Each scene shows the same named points in several views. A view is turned or mirrored, shifted and resized as a whole, has a little noise and may leave points out.
In the rows, zero is written as 128.

Scene 1
View 1
zene: [130 102 139 135 165 103 111 151 102 117 111 134  97 137 104 114 103  94
 137 165 119 132 125 128 172]
seki: [155 131 172 136 147 111 113 106 135 101 142 152 120 144 105 121 100  93
 148 151 148 140 147 126 195]
nepet: [134 122 136 134 170  99 121 131 100 120 118 139 116 116 101 115 119 118
 128 157 139 128 137 119 174]
fezuv: [151 198 187 108 157 130 145  83 130 113 124 172 150 103 151 118 146 142
 104 145 220 152 194 102 191]
ketu: [149 155 169 119 160 115 129 105 120 106 127 157 130 119 126 115 123 118
 121 151 176 143 163 112 185]
guped: [158 149 156 141 158 104 129  92 119 108 146 156 139 113 100 121 124 131
 134 142 165 135 149 115 192]
Nedof: [160 151 157 138 162 101 129  88 122 106 145 158 139 111 102 118 127 135
 129 138 170 134 153 116 190]
pibe: [136 133 140 128 172 107 127 129  99 122 116 143 119 112 114 114 126 126
 122 154 157 133 145 114 174]
zotak: [155 134 161 137 154 108 118 105 127 105 138 151 122 134 105 120 107 106
 145 146 149 137 146 121 190]
rut: [139 105 123 151 171  89 117 128  96 122 131 136 115 116  78 120 109 119
 141 151 122 124 116 122 174]
gito: [146 141 149 130 166 106 129 113 113 113 129 150 126 111 114 117 124 127
 126 150 163 137 151 118 182]
gasa: [127 137 137 119 169 109 130 134  98 121 105 143 117 110 122 113 129 128
 112 160 158 135 147 113 170]
vez: [104 120 112 115 188 102 128 169  71 140  78 126 107 101 124 109 137 130
 101 170 148 133 139 113 151]
View 2
rut: [160 117 146 129 107 138 124 128 142 128 122 120 124 110 116 101 146 120
 118 132 123 123 142 140 125]
gito: [127 107 125 122 115 127 126 144 124 121 124 131 116 118 124 112 138 142
 124 137 116 137 137 134 131]
gasa: [124 108 131 132 120 130 131 144 113 130 129 123 126 115 125 117 149 138
 122 129 125 140 139 135 130]
pibe: [133 110 138 135 116 133 124 133 117 131 125 119 122 114 123 116 146 129
 119 126 129 136 137 131 129]
seki: [140 104 124 115 102 128 110 132 138 103 112 140  94 116 126 109 113 140
 125 149 102 133 137 128 133]
zene: [149 109 150 139 107 139 115 114 124 127 118 116 117 110 120 118 137 115
 115 124 129 128 136 127 124]
guped: [133 109 121 113 111 128 124 151 138 114 120 138 110 119 125 103 132 146
 128 147 107 136 143 139 134]
ketu: [115 101 117 122 116 123 122 148 116 114 121 135 108 121 128 120 130 148
 126 140 112 143 133 129 134]
zotak: [142 108 130 123 104 128 115 132 134 110 114 135 103 118 124 112 122 137
 123 143 110 134 136 130 130]
vez: [128 112 142 143 124 136 137 138 111 147 136 111 142 112 120 116 166 126
 119 118 139 133 140 138 124]
View 3
pibe: [ 99 115 119 112 135 122 135 106 144 134 139 124 130 139 125 148 119 116
 116 112 106 127 145 123 117]
fezuv: [133 134 126 136 137 152 147 125 114 114 162 115 138 150 153 132  98 161
  75 124 127 139  93 136 119]
zotak: [ 98 132 118 128 128 132 132 103 125 120 129 123 137 138 126 149 104 137
 134 118 129 117 141 134 109]
nepet: [ 92 115 120 112 135 120 137 105 143 133 135 121 130 133 122 149 118 119
 123 119 113 128 148 126 114]
Nedof: [100 131 124 125 132 132 145 114 123 119 142 117 136 130 132 152 107 145
 115 136 138 127 125 140 108]
vez: [ 91 102 123  97 145 112 143 109 161 148 144 122 122 134 121 149 131 104
 101 117  96 138 149 116 118]
rut: [ 78 116 120 110 133 114 138 101 145 133 127 121 129 124 113 161 121 116
 139 129 121 120 159 129 108]
zene: [ 89 116 115 117 130 118 124  97 147 133 123 129 131 140 115 151 118 113
 140 105 106 117 164 119 114]
gito: [ 95 125 119 120 131 126 137 108 133 126 134 120 132 134 125 152 113 133
 124 123 124 123 138 132 109]
ketu: [114 130 121 129 132 137 139 112 126 119 144 122 136 146 137 141 106 142
 107 118 122 128 125 132 116]
seki: [103 135 116 135 124 133 127 101 120 117 127 126 139 142 127 147 103 139
 140 112 130 110 140 133 110]
View 4
gasa: [134 113 127 160 139 130 139 141  80 106 147 135 108 109 144 134 119 129
 104 158 131 153 155 121 111]
fezuv: [115 136  88 190 131 107 185 173  41 156 123 106 148 122 157 108 120 112
 143 124 189 168 145 159  93]
seki: [153 100 122 144 149 129 135 152 104 125 101 112 101 149 102 138 154 120
 134 139 123 129 175 128 137]
guped: [137  90 133 158 132 122 140 168  85 134 110 113 124 141 122 135 141 119
 111 147 133 134 146 143 116]
pibe: [140 112 134 150 145 134 127 133  97  99 140 137  98 114 134 142 123 130
 105 163 122 147 163 112 120]
nepet: [138 103 141 150 140 134 125 139  95 102 138 135 100 120 128 141 126 127
  99 166 116 139 154 116 119]
zotak: [148  83 139 144 142 127 126 158 104 123 101 115 107 152 104 145 153 121
 112 149 121 124 161 131 130]
rut: [149  78 160 138 137 136 108 143 106  96 126 134  97 126 122 153 133 130
  83 176  99 129 151 117 125]
zene: [154 103 139 134 154 141 114 122 111  85 136 140  79 123 115 148 131 137
 106 167  99 136 174 101 134]
gito: [138 106 127 157 138 126 139 153  83 119 125 126 114 126 130 136 131 124
 112 153 135 146 154 133 117]
vez: [135 117 141 154 139 140 124 124  83  80 171 152 102  90 156 145 105 140
  83 184 119 154 148 105 107]
Nedof: [136  92 130 160 130 119 141 170  83 136 106 113 125 141 122 133 139 119
 111 146 138 134 142 146 116]
View 5
zotak: [151 114 133 115 124 138  88 188 121 133 132 139 116 151 105 110 110 138
 139 118 113 149 108 105 162]
Nedof: [144 121 123 128 118 125  99 178 105 109 148 133 133 160 125 107 114 136
 128 116 114 125 108 124 160]
fezuv: [163 129  60 122 127 127  97 191  77 111 150 112 126 196 147 135 114 134
 141 141 114  58  92 154 166]
gito: [150 114 124 116 128 137  95 160 118 112 137 131 110 156 124 112 114 145
 133 120 125 127 115 121 148]
gasa: [157 106 122 106 135 139  93 135 129 106 130 127  97 156 133 113 117 147
 131 130 132 120 126 127 131]
vez: [153  92 141  93 140 145  95  96 149  92 123 127  77 141 138 109 120 161
 124 132 149 132 141 127 108]
nepet: [149 102 144 109 130 141  90 141 140 110 129 133  96 141 119 105 115 150
 130 118 130 147 128 111 137]
zene: [153  96 152  91 137 153  81 146 156 131 115 142  84 133 102 107 111 150
 144 126 131 170 129  95 134]
seki: [150 116 126 110 128 143  84 202 121 137 129 139 117 154  98 109 108 132
 150 120 110 152 103 100 166]
rut: [142 104 169 116 124 139  93 140 147 108 130 138 102 129 110  93 115 150
 121 107 130 170 132 101 135]
guped: [145 121 128 132 117 127  96 177 106 113 146 131 126 158 124 108 111 139
 128 113 112 130 107 117 159]
ketu: [155 117 102 112 131 137  93 178 107 120 132 127 110 170 125 122 115 138
 146 130 119 112 105 123 153]
View 6
zotak: [139 134 139 124 129 124 124 118 136 141 139 121 134 167 100 110 136 155
 131 127 149 148 128 152 123]
fezuv: [122 139 142 122 104 167 148 111 196 164 172 140 135 202  94 138 126 166
 169 136 159 101 150 138 120]
seki: [138 134 143 123 138 128 115 125 131 143 142 114 135 171  98 114 146 165
 135 123 147 152 131 153 120]
gito: [137 136 137 130 112 130 136 108 151 146 146 132 125 164 105 111 117 143
 138 137 144 131 134 151 125]
pibe: [147 133 140 133 116 125 123 108 132 155 138 127 121 152 114 105 100 127
 132 139 133 131 143 160 123]
guped: [132 137 135 129 118 130 142 109 156 133 147 133 131 171  95 112 128 154
 140 135 158 143 121 145 129]
nepet: [146 133 139 132 116 118 129 104 130 148 136 129 125 150 112 101 106 131
 126 135 136 138 134 157 123]
vez: [153 133 136 141 100 118 134  96 136 159 137 132 111 136 125  97  73 107
 124 146 125 117 147 162 128]
ketu: [133 137 144 125 120 140 131 115 159 155 153 128 129 179 103 121 126 153
 147 132 147 124 144 149 121]
rut: [153 134 137 140 122 104 125 105 116 142 127 122 119 136 114  91 101 123
 115 137 133 149 128 160 128]
gasa: [144 133 139 134 107 130 134 103 150 156 145 130 120 160 113 109  96 129
 135 139 135 119 146 156 125]
zene: [153 130 140 133 127 112 109 114 111 153 129 115 122 140 118  98 110 130
 115 130 128 146 143 166 123]
Nedof: [134 138 136 127 117 132 146 108 157 135 147 133 133 175  95 113 128 156
 143 135 158 138 118 144 128]

Which points are out of place in each view (at most two, in the order of its rows)? Write - if all are in place.
view 1 | pibe, vez
view 2 | seki
view 3 | gito
view 4 | fezuv, zotak
view 5 | -
view 6 | rut
